Each row is a point on a landscape with many peaks, with its height.
A climber steps from a point to the highest of its 2 nearest points, and stops where none of them is higher. Distance is the straight distance between rows; heights are no part of it.
mor h=1.0: [-16  10 -20  29  14 -13 -10   7   2  18 -12  -8 -15  -9   0  -3 -18 -14
   0   4  10  19  14  -5  16 -10 -40  -6   0   4  15  -8   0   8]
nidi h=39.6: [ 39 -17  16  -4   1 -11  12  18  -5 -10  23   2   6  -2   0   3 -18   5
  12  -7  -1  -3   5 -18 -13  -5  24   8  12  -5   8  -4   1  -5]
Bonav h=47.5: [ -6   0  20 -18  -9  13 -28 -27   5  25  -7 -10 -25 -10  24  -1  -3  29
 -37   3  -8  -8  27  16  -7   7 -20  13  12   7  -8  -2   6   0]
tulo h=11.4: [  5   7   0  -1 -17   1  16  14 -12   4 -11 -14  19  -9  19  -4   7   1
   1  13  -8  -1 -21  -1 -30 -16  20  15  -7  13 -12   7  -4 -10]
deda h=2.0: [-15 -14  -9 -25 -19   6  21  -6  -1  -5   0   3   8   9 -25   2   4   4
 -13 -10   4  -4   3   4 -12   0   4 -13 -29  -3  -9   1  18  -4]
kido h=3.0: [-10   4  36  11   8   5  10   8   4 -13   5 -15  -7   7 -38   1  -4 -21
  13  14   5   6  -9   8  20  33   7   5  15  -7  28  -1  -7   1]
gogal h=48.7: [ 24   3  21  -4  16   1  30  38 -19 -12  14   0  10   1   0   4  -2  -8
  12 -10  -3   4   8 -24 -20   0  18   4   4   8 -10  -3  -6 -17]
rebo h=28.6: [ -5 -13  16  -4  14   0  -7   6  18  -8  25  -2 -14  10 -35   7 -13   1
   6 -18  25  -6   3  -2  17  35   9   1  -6 -12  26 -19  11  -1]
saz h=34.3: [ -2 -11 -24   2  11   0   3   4 -11 -20  27  -2  13  17   0 -10 -11 -12
  15 -20  22  28 -10 -19   4  -5 -10  -6 -26 -24   5   1 -13 -19]
nevef h=39.8: [ -4   2  13   2   8   2   6  10  -8 -26  11 -13   8  -5 -15  -2  -4 -20
  19  -7  12   7 -18  -5   5  -5  13  -5  10  -6   9  -8   8  -2]
Fak h=19.9: [ -5 -12   1  16 -22   3   1  -6  -2   2  13   8 -18   2  -4   3 -20  15
 -20  12 -20  13  -2  -1 -18  -9 -17 -20  -7   6  -5   2   9  15]
Butu h=2.8: [-25 -16 -11  -6 -14  -1  17  -3   3   3 -12  -5  10   0 -15  -4   4 -22
 -10   9   6  10 -19   5  -4  -9 -10  -8 -31  -4  -1   2   4  -2]
vav h=48.6: [ 15  -5  16  -6 -21  10 -14 -27  -7  20 -10 -10 -13 -14  17   5 -28  32
 -24   9 -11  -2  15  20 -11  -5  -6  18  11  18  -9  -6   2   7]
pozo h=22.9: [ -7  32  26  -7  11   4   6  23  -4  -4 -14  -2  11   0  31   4  22 -19
   9  17  14   1 -23   6   3   4  25   7  12   1 -19  -8  -2 -20]
Bul h=25.6: [-15  16  30 -18  18   2  20  20  -3 -19   1  14   5   3  -1  11  22 -24
   4  10   2  -6 -14   4   6  10  32  -6  12  -6 -20   1   4 -11]
sokof h=10.3: [  5   5  -5  23 -10   3  -6  -8 -11  12 -34 -15  10 -26  12   2  20  13
   5  21  -9  -8 -13   9 -29  -9   9   6  -4  14 -15   4 -12   2]
bapom h=4.7: [-18  -9 -12  -3   6 -10   3  13   0   3  11  -7 -16  26  -8  -2 -39   0
 -13  -7  23  14   3 -15   6  10  -7  -2 -28   8  18 -19   6   4]
ruz h=5.5: [-20  -2 -23  10 -12 -10 -11  28  16   0   9 -12 -16  29  17 -10 -21  -3
 -23   5  10  23   0 -17  -4   0 -17   2 -18  13  10  -9   9  13]
zarig h=37.1: [  4  23 -24  -2 -18   1   1 -30 -20  12   0  -3  27   3  47  -3   1  10
   4   6 -25 -11   2   5 -20 -23  12  15  -2  -8 -25  24   0  -8]
vipe h=22.3: [-17   9 -14  -4 -14  -2   4 -10  16  10 -28   4  13  -9  12  -3   5  -8
   3   2  10  -7  -5  16   5 -11  -5   4  22  15   5   7  11  -4]
suz h=24.6: [-12  -8  18  24  14 -11   7   0   4  10 -14   5   2  -2 -36   5  11 -15
  -1  25  -7   6 -11   3   8   9  -5 -16  -6   1  14  -3  -2  11]
kolu h=17.9: [  6 -14   8   1 -14  -2  17   3 -28 -13  16   9 -13  -1  -7  10  -9   0
  -7   4 -29   6   0 -14 -25 -10 -14 -24 -19  -7 -15  12  -6  -4]
ririd h=24.9: [-16  26  15   9  19   7   6  10  11   8 -28  -3   9 -16  16  -3  48 -16
  15  19  16   0 -11  15   5   1   9   3  16   1 -16   3 -12 -13]
Birim h=6.9: [  6  -2   8   9  -7 -13 -12   1  16  10  -5  -1 -13   3  -6  -1 -12  -3
 -12   8  -4  -4   4 -13   3 -13  -7  -3  11  13  16 -13   3  19]
Rodi h=23.2: [  0  13   2   9   1  -3 -12  -7   5  14 -22  -9  12 -17   8  -2  13  -1
  17  -2  19 -10   4   8  19  -6  -4   4  21   5  21  -2   7   0]
ridap h=37.4: [-21   1   0   7   9   9   0   1  -1 -13   1 -18   6   5  -4  -6 -13 -15
  10   0  15  13 -20   9   2 -11 -20  -3   4  -2  12 -10  -1  -5]
tun h=45.4: [ 19   0   2   5 -20  -2 -17   8  -3  -9  20   7  -2  21  24   2  -4  17
 -10  -7  -3   8  -6  -8   9  -9  -3  -8  -8   8  -6 -13   1  16]
Gusip h=43.1: [-12   1  -9  23  22   9 -25 -15  16   1  -4  -9  -2 -11 -11 -11  33 -20
  20 -13  27   6  14  10  42  16 -18  -7   4 -27  10  -5  -7   1]
fiku h=14.9: [  2  12 -14 -21 -18   6  22  -6 -10 -18  11  11  19  10  14  -2  -4  13
  15 -15  -3  -1  -9   5 -15 -18  21   0   9   1 -16  15   9 -12]
Ter h=31.3: [-32  15  29 -14  24  17  30  11  -7 -20  -6 -18 -13   4 -24   5  -6 -10
  13  -2  14  -6  -9   8   0  13   0   4   7   4   2  -8 -11 -28]
tevo h=35.3: [ -3   7 -10  -4  -1  13 -26 -30  12  12   1   6  -1  -9  28   5  32  18
   1  -2  -6 -21   6  18   0 -12 -12  -6   5 -12 -17   2   5   4]
bik h=40.3: [  5   2 -29  -5  -4   5  -7   5   4  -5  33   3  21  33  20 -25  -3  -6
  -3 -11 -12  10 -10 -16  -2 -12  -7  11 -32  -8   4  18  -1  -8]
Vigof h=54.2: [  0 -13  -4  -6  -4   8 -15 -25   3 -16  25  17  17   1  29  10  17   5
  -4  -1  -2  -2 -13   8  16  -7  -2 -13  -5 -31 -16   4   4   4]
Pofit h=20.4: [ -7   2  -8   5  16  13 -28  17  21  23 -32  -7 -35   2  -1   6  -1  -2
   4 -15   7  -8  33   3  19  19 -34  18   4  17  26  -7   1   4]
govus h=4.9: [-39   9 -10  -8  18 -19   4 -21  -4 -19 -10   0  11   2   0   5  12 -28
  15   7  16  11 -17  11  26  -7  -6  -2   7 -36  -2   0  -4 -18]
kimes h=23.1: [-12 -16   4  10  -3  -9 -11  -7  15  26 -12  11  -1  17 -31   4   1  -2
 -14  13  -4  -5  -6  10   7  17 -10 -11 -19   1  24  -6   2  13]
tuku h=6.7: [-30  11 -33 -15  -8 -23  17 -14   7   6 -15  10  17   5   8  -1  17 -28
  -6   3   5   9  -1   3   3 -22 -11   3   0 -17 -16   7   6 -14]
Nazo h=49.4: [  6   0   2 -26  -5  14   6 -17 -33 -22  26   2   6  12  26  12 -20   3
  15 -21 -24  -4  14  -3 -15  -4 -14  -9 -18 -21 -13  22   0  -9]
rugav h=34.9: [  2  10  -3  -2   0 -11   4 -12  -9  -8  -4   7  27 -10  34   9   8  -5
  21   4 -18 -15 -15   4  -9 -17  17   1  19 -15 -19  11   8  -8]
Molo h=43.4: [  7   3 -18  13  -9  -9 -22  16   9  10  10   7  -7   8  39  -4  15  10
 -17   4   4  13   0 -11  14  -6 -21  -5 -14   8 -10  -8  -6  19]
fodo h=35.8: [  2  -6 -10   5  -6  12 -23  24  12  27  -8   7 -30 -16  25  -4  20  31
 -21  -8   0 -13  31   1   0  14 -16  -2  -2  28  -3   1  -7  15]
fomud h=1.5: [-19  -6 -25  23   8 -35  -5  -1  -4  17  -8  -5  -2  -1  -8  -3 -16 -17
  -7  10   7  22 -12  -7   7  -6 -26  -5 -33 -10   9 -11   2   1]
bazef h=51.0: [ 17   9   6 -10 -17  -8  -3 -27 -11  20 -20  -1   2 -23  18   8  -2  22
 -10   3 -16 -20  10  10  -3 -15  10  16  16   9 -19   7  -3  -4]
mune h=3.5: [-39   0  -7 -19  10  -9  24   5 -12 -12 -19  -4   5   1 -21  -1   6 -18
   2   1  16  13 -26   5  -8   5   6  -8 -30  -6 -12   2 -10 -22]
sal h=30.6: [ 10  17  -3  21   8  12 -13  -4  14  15 -32  -7   6 -16 -22 -10  31  15
  41 -15   3 -22  20  21   9  14  16  14  17   4   9   6   0   9]
biki h=34.4: [  7   6 -21   6   1  12 -32  -3  19  25  -8   1  -3 -22  13  -3  25  18
   4  -4   2 -21   7  14   0  -9 -11  -5  -1   9  -3   0   4  12]
Lirap h=38.2: [ -6 -15  -8 -12  -7  10   6  14  15  -3   2   0  -9  10 -30  -2 -24  -2
 -10 -13  14 -10   0  -6 -14   3  -4   0   3  20  10  -5   5  -1]
voli h=51.1: [ 10   1  -8  12  -7   1 -22   1   2 -13   9  -9  28   8  33  -6   2   9
  13  -6  20  10 -22   4   5  -6   9   8   0  -8   7 -11   6  -3]
Bal h=48.9: [  3 -10   6  -5  -1  -9  -8   6  -3 -17  22  12  11  15   0   4  -4   1
  -3 -15  10   5  -8 -12  20   4   6 -11 -18  -8   7 -15  14   7]
fafi h=31.6: [ 13 -29   6  -7  19 -21   8   6  -1   1  18  11 -14   5 -38   8 -18   0
   3 -13  20  -2   8 -21   3  19  17 -13 -16 -10  20 -13   3  -8]
zeza h=41.9: [-19  11  -4  23  29   6 -12 -11   1  -5  -9 -16   2 -34  -9  -5  18 -23
  21  -4  14   7  -2  12  27  -1 -21  -3  21 -20   6  -1 -10  -9]
Lozo h=30.4: [-15  -4   0 -15  -5 -18  21   3 -11  12 -14   7   6 -20 -13   2   1 -11
 -38  16 -24  -4 -11  -8  -2  -1  -4   0 -15   6 -11  10   3  -2]
gab h=13.0: [ 14  -2  25 -13   4   7  13  19  -6 -11  -9  -6  -8  -4  -2  -2   2   6
  -7  11 -14 -14 -11 -15 -35  -3  34   3  10  18 -14  -5 -14  -8]
dapo h=52.4: [ 26  -4  24   0 -11  -4 -25 -10  24   1 -12  -3   1   1  -6  -1  10   9
   2   4   5 -11  -1  21  20  14  19  25  25   1  23 -11   2  12]
gili h=32.2: [ 26   2   6  -6  -6  -8  -7 -14 -16 -15  12   4  27   1  32  13  -7  15
   6 -12 -18 -17  -4   4 -11  -5  31  11  14 -13  -7   0  13  -8]
Fasin h=35.9: [ 30 -35   3  -5   8  -4   9   3   5  -6  26  21 -26   6 -20  -3 -24  13
  -6  -1  10   5  20 -12   0   4  18 -16  14  -3   5  -3  -4   0]
fovav h=49.0: [ 32 -14  23   7 -15  13 -28   2  21   4 -12   9 -16  19   3   5  -3  21
 -11  11   1  -3   3  19  12  21  10  15  20  13  16 -17  -4  23]
bom h=40.2: [ 38 -23  20   2  -9 -12  -8   0   6  -9  22  11 -13  10   4   3 -19  13
 -10   4  -1   0   9 -11   6   0  19   2  18  -6   6 -18   1   5]
fufof h=37.7: [ 22   0 -21   4   6   2   5  13 -14 -18  37   7  11   4   0  -3   1   1
  24 -32  13   7   7 -27  -3   2  -2 -10  -5  -7   2   5   1  -6]
tiz h=43.2: [-10  -5   7   1  23  -4  10   9 -16 -27  12   0   9  -7 -42  10   8 -15
  15 -14  12   9  -9  -2   3  14  15 -13  -8 -17   6  -6   9 -13]
natan h=8.0: [ -8   6 -35   8   5   2 -14  -3  15   7 -23 -12   2 -27   5 -19  22 -10
  10 -16   9   1   6  -4   2 -22 -23   6   5   0  -8   2 -10  -3]
Pel h=39.5: [  5  -1  -3 -12  17  -5  43  17 -14   3  12   3  10  -4 -21  -6 -12   0
   4 -19   8   1  10 -26 -11   1   2  -1 -12  15  -4   6  -5 -16]
Sab h=25.7: [  5 -22 -22  -8  -5  -7  10  11   2   2  17  21 -32  12 -18  -3 -36  28
 -33  -3   4  16  18 -11 -11  15   6 -18 -21  14   6  -1   9  15]
pifem h=35.6: [ 29   2 -16   4  -2   1   0  20   5  -5  20   0 -21   4  -4  -6 -32  20
   6 -12  13   6  11 -12 -18  -7  23  -1   8  22   5  -6   2  16]
luve h=40.5: [  0   6 -28 -37  -3   1  21  -1  -3  -2  27  14  14  19   5  -3  -3  18
  -5 -28   4  -8  19 -14  -3   1   5  -4 -26  -1  -8  11  15  -6]
defi h=39.7: [ 22  -3  12 -18 -15   1   9  -9 -26  -3   0  -9  -1  -3   5  -6 -22  19
 -25   4 -27  -2   8  -1 -28 -16  15  16  17   8 -20   1  -6 -11]
fotep h=44.9: [ 10 -13 -11 -17   8  -5   6  -1 -22   1  27  16   7  17   1   4 -12  17
 -10 -17   3   5   6 -13   2   6   9 -20 -48  -5  -6  -7   9   5]
bavon h=36.0: [-23  -1 -13   6  10  -2  -3  -9 -12 -12  17 -16  -5  16   2  -2 -30  -3
   5  -1  18  27 -13   0  15  -3 -27  -6 -25 -23  11 -15 -14 -17]
zagot h=41.1: [ 27   5 -11   9 -22  -3   0  10 -12 -11  25  -4  -6  18   5  -4 -21  15
   9 -12 -10   6   2 -18 -19 -18  10  -3  -5  12 -10  -5  -1   9]
zugu h=18.3: [-19   6  -4 -28 -17  -2  31   0   7 -14  -9  18   5  12 -14   5  -6   3
   7  -9  12  -7  -4  12 -11  -6  16  -2  19  10  -5   2  13 -14]
nok h=3.4: [ -5  -5 -14   4   8 -25  17  11 -14  -3  22  -3  -1  17 -13  -5 -33 -11
   2  -4   2  19  -3 -29   1  -4   1  -5 -34  -4   9  -3   3   2]
meram h=39.2: [ -3   0   0  26  18   2 -31  15  24  16  -9  10 -22   3  -3   7  19  -1
   1  -2  10  -6  19   2  40  33 -16  -6   1   6  20  -8   3  29]
Rok h=22.2: [ -5  -3  24  20   3  -7  16  19  11   0  -2   4 -20  10 -27   5  -9 -15
   6  28   2  13  -7  -7 -10   3   4 -16   7   9  15   0  -4   9]
Dek h=6.1: [ -2   0 -20  21 -15 -11 -17  17  23  16 -10 -13 -16   3  13  -4 -19  -2
 -17   1  -2   4  10 -16  -6  -4 -20  11   3  22   7  -6  14  19]
maf h=21.6: [ 12 -15  -1   0  13   3 -20   4  32  21 -32   4 -18  -2  -1  -1  -8  -2
 -11  -2   0  -6  27   2  25   8 -14  17  20  18  19 -11   2  18]
bep h=31.7: [ -3  19  18  -4   2  -7  15 -14   4   2 -19   7  11  -9  16  11  13   5
  10  19 -13 -22  -5  15 -12  -4  35   8  32   3 -17   2   8   0]
Kuz h=0.6: [-25  -3 -13  22  10 -11 -11   8   4   9 -22  -4 -23  11 -16  13 -32 -13
 -10   9   6  23   6   8  10   9 -37  -2  -5   4  22 -14  12   9]
Lamuk h=4.6: [-19   1 -26 -24  12 -11  30   1 -15 -17   2  11  19   7 -15   0   0 -12
  16 -16  16  15 -11   0  -6  -2   5  -7 -28 -20 -15   8  -5 -30]
Fezor h=28.2: [-32  20  30  10  23   6  12   6  -8  -7 -17 -23  -6  -8   3   3  17 -21
   4  17   9  10 -16   8  16   9 -19  -1   4  -3  -1  -6 -18 -19]
Numi h=26.5: [-27 -10  10 -11  21  13 -15   5  12  -5  -1  -4 -13  27 -12  15 -24  -3
  -1  -6  22  -4  -6  13  25  33 -11   5 -12  -3  30 -22   7   2]
vanup h=7.8: [ 18   5  -6  28 -14 -21 -15   6  -4  14   4  -2  -2  -6  16   1  -1   1
  -1  10 -10   2   0 -15 -10 -23  -4  -8  12   7   3  -1  -1  12]
Bap h=33.1: [  0  21   7  26   6   9  -9  -9  16   5 -17  -4  20 -21 -14  -8  46 -10
  28   6  -6 -13  -4  21  12  13  11  10  26  -9  -3  12  -4   5]
Fizub h=33.6: [ 20  -7 -11  -4  -7   3  34   7  -9   0  24   8  -7  -4 -11 -10 -15  24
  -3 -18  -7   7  15 -32 -23   1  -3  -6 -10  17  -1  15  -2   0]
Pivu h=37.3: [ -3  -4  17  23   5   5  -3   1  -2 -19   9 -10  16 -11 -13   0  22 -38
  11   9   3  15 -17   3  15  -1   7  -1  12 -22  -1  -6   6   1]
kif h=9.7: [  4   7  -5  36   4   0 -14   1   0   2 -29 -23  11 -22   9  -4  15  -6
  24  19  10   3 -21   1 -14 -13   8   9   6   5  -6  -5 -16   3]
giv h=36.2: [ -2  14 -13  -8 -10   6 -24 -28 -11  15  12  -4  11   0  53  -1   5  20
 -16  -1 -16 -14   8   8 -14 -15  -9   4  -1  -6 -21   9   7  -4]
tuti h=33.7: [ -2  -3  -8  -5 -25   5  -4 -18  -1  25   0   3  -7 -27   6   4   1  12
 -34   0 -17 -10  16   4   5  -5 -29  -1  -2   5 -12  10   9   8]
nikib h=42.1: [ -4   3 -31  -1 -24   4 -15  11   6   4  21  -2   3  15  36 -21   8   5
 -31   1 -10   9  -9 -15  -3  -7 -14   9 -26   1  -3  10  -1   8]
Pup h=28.7: [-13  12  24 -10   5  -1  21  -7  -4  -7 -16  11  13  -7   2   7  27 -13
  -3  19 -13 -11  -9   9   7  -3  18  -9  16   2 -14   4   5   7]
dozit h=43.6: [  8  -3   1  -8 -15  -4   5 -12 -12   3   2   2  18   4  13  -3 -10  -2
 -19  -2 -23 -12   3 -12  -7 -19  -1  -3   5  10 -11   2   4  -1]
vozo h=26.2: [-14   1  16   2  14  -5  16  -5   3  13 -34   7   6 -16 -25  -3  23 -12
 -10  16 -14  -5   5   5  15   3  -6  -7   2  12   2   0  -3  12]
badid h=45.2: [ 23 -15  14 -10 -21  18 -16   3  16   2  10   9 -25  14  -5   3 -13  28
 -13   2   2  -9   3  17 -12   4  10  -1   7  18   9 -10   3   7]
sul h=7.3: [ 21 -12  32   1   0   6   6  -3  11  -7 -11  -3 -19   0 -27 -11  -2   2
  -5  28 -19  -4  -2   5  -9   3  23   5  27   9   9   1 -12  16]
Nako h=35.0: [-20  -1   6 -19  14  15  18   4   8  -6  -3  -9  -8   1 -44   2 -13  -9
  12 -11  18  -9  -1   5  -3   8  -1   1   4  11  17  -2  -3 -11]
limu h=2.1: [-10  -4 -13  21 -12 -28  18  10   1   8   2   1  -2   6  -1   3 -14 -19
  -3  19  -5  23  -4 -22  -3 -13 -15 -13 -23  -6  -2   4   1   9]
nava h=24.7: [  0 -19  20  -8  11   1 -18  24  26  -5   0   8 -16  29  -8   9  -9   2
 -12   6  19  -1   1   7  22  27   1   7   2  10  22 -25   0  14]
mab h=21.5: [ -1 -22  14  -5 -12  -7  -2 -17   0  10   7  22  -7  11 -26  11  -9  12
 -23   5 -14  -8  -6   0  -2   5  -3 -18 -17  -2   2  -7   5   3]
vefaf h=9.8: [ 24  -4  19   9  -3   0  -3  -3  -9   2 -25 -12 -17 -14  -8   4 -11  15
  -6  29 -18  -8  -8   7 -33  -3  35  10  13  21  -7  -9 -18  14]
fodi h=9.1: [ 10   8 -18  18   8  -9 -15  -8  -6   4 -19 -14  25 -20  23  -5  28 -13
  19   3   5  -3  -9  -6 -14 -25   6   7  13 -12 -13   4 -17 -11]
Vuze h=44.5: [-25   2   7  23   8  -4 -24 -15   2  -5   3  -6   0  -7 -17  10   5 -21
   3  -2  17  11  -9  15  44  26 -12  -2  -1 -21  18 -11   8  -2]
pime h=46.2: [  1  -5   3 -25 -14   9   2 -17 -21  -2  25   5   6  17  22   6 -18  13
 -18 -13 -16  -8   7  -9 -10 -10 -11  -7 -18  -3 -11   9   5  -4]
vek h=26.6: [ -9  26  28  24  21   7  -7  23   4   5 -24 -19 -15 -16   7   0  23 -18
  11  23   7   7 -14   6   9   9 -11   7  14  11   1  -7 -18  -4]
fim h=37.6: [ 13  -3  -7  26   8   2 -23  17  17  17  -6  13 -19 -17  11  -1  11  15
   6  -6  11   2  21  -2  28   6 -16 -11   3  16  10 -10   7  28]
vusi h=38.6: [ 19   4 -28  -1  -9   5  -9 -13  -2  -1  20  -2  31  22  41 -14  -1   0
   3  -5 -19   1  -8  -1 -11 -22   5  17 -15 -13 -15  16  -6  -5]
zepaf h=21.0: [ 23 -11  25 -26  12  13  22  -1 -28  -5  17  -7 -28 -18  -5   2 -14  19
  -7   0 -20  -2  23 -14 -42  -3   4  -1   9   1 -16  13 -12 -16]
ronog h=28.5: [  4   5  -6  22   2  16  -6   5  23  21 -30  -9  -7 -12 -23 -12  26   1
  32  -8  -2 -11  22  11   4   3 -19   9   4   9   7   5  -1  14]
visan h=25.0: [ 27  10  13 -19  10  11  13   4 -47  -2  25 -12 -16  -9  12   2 -30  17
  10  -5 -28   1  19 -12 -51  -1   6  10   0   3  -8  28 -13 -16]
gipa h=41.5: [ 10 -22  -6 -28 -18  17   3  -3  15   2   8  12 -24   6 -29   0 -16  22
 -26 -15   2 -13  11   4 -16   6   1  -2  -1  14   2  -1   5   1]
Kebon h=5.0: [ 16 -10  31  12  -4   9   3   4  16  -7  12  -5  -6   7 -38  -7  -6 -10
   8  15  -6  -1  -4   3   3  27  24   5  28  -3  25   1  -3  17]
Fani h=55.6: [ 22   4  13  13 -14  -2 -31 -24   9   5  -7   2   4 -10  18  12  21  25
   6  -1  -2 -21   6  14  14   9  13   6  17   1   0 -10   8  11]
tetom h=12.7: [  6   5 -10  -9 -15  16  25   7 -15 -11  14  -7  20   4  14 -12   2  -1
   6  -1 -12   8 -15  -3 -24 -24   6   4  -9   6 -22  20  -8 -10]
Vib h=18.9: [  4  -8   9   3  -9  -4  27  33   0   2   7  -3 -19  -5 -14  -2 -19  -6
 -10  17  -2   7  -7 -18 -31  -7  10 -10   8  20   3   8  -4  -1]
seb h=32.4: [  2  -9   7 -15 -17  -5  10 -10  -3  20  -8   8  -2 -28 -13   1  -5   2
 -44  16 -26 -11   9   5  -3  -7 -10   6  11   3  -5  10   3   0]
Bav h=4.0: [-43  14   5   1  18  -8   7 -22   9  -9 -21  -3   9  12 -29   6  23 -26
  20  14   6   5 -17  28  23  15   3  -1  -1 -28  -2   4  -5  -4]
Geg h=53.4: [ 17  16  -4   0 -10  -7 -32 -33 -20  16 -11   0   3 -22  33  14   7  40
   3  -2   1 -20   9  12   3  -2  17   4   1   1  -8  -2   0   1]
Lokor h=53.6: [  2 -14  -5 -18  -2   6   4 -26 -21 -25  24  17  17   6  22  17   1  -8
   8  -5 -19   0  -7   5   2 -10  -4 -17 -18 -39 -21  18  -3  -3]
nunob h=41.4: [-11  11  -3  18  15  21 -33   0  27   6  -9  -4  -3  -2  -2  -8  33   0
  25 -18  17 -15  23  13  38  33 -13   6   9  -7  17   2   5  11]
Ripi h=23.0: [  0 -19   9  -8  18   5 -21  -4  32  11 -21   8  -8  23 -14   3  -9  -8
 -16   4   4  -9  12  10  32  28  -5  14  10   5  26 -15   0  16]
ger h=1.4: [ -8   4  36   3   8   9  10   3  12   1 -30 -12  -3   7 -30  -2  -1 -15
   9  20  -3   7  -6  12  14  19  -9  18  23  13  30   1 -12   2]
noz h=29.9: [ 25  22  -1 -14   4  24  22   5 -46 -14  22  -4   6   4  22  -1  -7   9
  21 -15 -31   3  10  -5 -37  -4   9   7 -10   2 -23  34 -20 -14]
ritok h=2.7: [-37   7 -10 -17   2  -6  32  26 -15 -13 -12 -12  14   1  -1 -12   1 -24
 -19   6   6  22 -20  -9 -12   9  -5   5 -27  -1 -15  10  -8 -30]
tasa h=8.6: [ 10   3 -20  22  -1 -10 -14  -4   1   4  -1  -6  11 -12  17 -12  14 -16
   8  -1   5  11  -6 -15   5 -25 -19  -3   4  -6  -3   1 -12   5]
zogi h=52.6: [ -9  -3 -15   1   4   4 -18  -9  18 -12   8  10  22   3  25  -1  18  -8
   2  -4  25  12 -19  16  22  -2  -7  -2   4 -26  -2  -9   7  -2]
muv h=17.0: [ 14  -5  18 -26   4  10  23   0 -12 -16  11   5 -11 -14 -11   5  -2  14
   5  -7 -18 -17   1  -6 -27  -6  19  -3   9   5 -15   9  -6 -11]
vot h=43.3: [ 28   2 -13 -14   7  12  13  -2 -24 -11  41  16  12   5  11   9  -7  13
  19 -32 -10 -15  20 -13  -9   4  -2 -10  -6  -6 -10  19   1  -4]
Rugek h=7.4: [-20  14 -34 -10  -3  -8  13  -2   8  13 -24   1   8 -26  11 -17  32 -14
   6  -6   4  -1  14   1   0 -25 -14   1   9  -8 -23  15  -3 -12]
Rufo h=21.1: [  1   7   3 -14 -25   3  -7 -11  14  -1  -8   7  10   8   1   6   0   6
  -1  -2   4 -18  -7  17  -1 -11  14   2  21  11  -3  -6  13  -3]
Ros h=35.4: [  3   6  17  26  -3   4 -18  -5  16  -8   4  -7  11  -9 -20  -3  23 -17
  13  10  -7  -3 -14  12  19  14   3   6  19 -13  19  -3  11  14]
kugis h=28.8: [ 11  -6 -18   3  -5  -1  12  20   4   1  33  17 -14  24   8 -11 -27  30
 -15 -12   1  18  18 -27  -7  11   5 -12 -21  17   5   4   7  11]
rafi h=35.2: [ 13  21  19 -15  -7   5  14  -8 -45  -9  -1  -6   8  -3  28   6 -10  10
  -2   6 -36   2  -1  -1 -27 -10  15  10   2   8 -27  16 -15 -14]
Vad h=5.8: [-18   1 -24 -25   5 -16  14  -8  -1 -20   2  11  22  15   4   5   3 -26
  13  -1   8  14 -15   4   6 -21  -1  -1 -10 -34 -11   3  -1 -19]
Funar h=34.7: [ 11   2 -15   1 -21   0 -22   6  15  33  -8   1 -13 -24  12  -3   8  19
 -23  -2  -4 -21  12   4   0  -2 -14  11   6  18   1   3   4   9]
Zenuk h=46.1: [-14 -14  -1   1   7 -13 -11 -14  -9 -19   2   7  17   7 -16   7   3 -15
   5 -10  17  11 -21   4  27  11   7 -12 -15 -25   7  -8  13  -3]
Sigu h=24.5: [-23  14   8   6  20   0   4 -13  10  15 -27  -4   4  -8 -23   1  16 -16
  15   3  11 -10  11  13  34  14 -16   0  10   0  19   3   4   4]

For each start below, name the point where the climber stops.
maf => bom
kido => Vigof
biki => tun
noz => Vigof
vek => Fani

Call two points neighbours if one is among the 2 nearest of the other. Go from one point of each pair to the other, from neighbour to neighbour, staying as high as possible. Name the lowest point that can't be avoided.
Fani, gogal => kugis
Fani, tun => tuti
bom, gogal => nidi
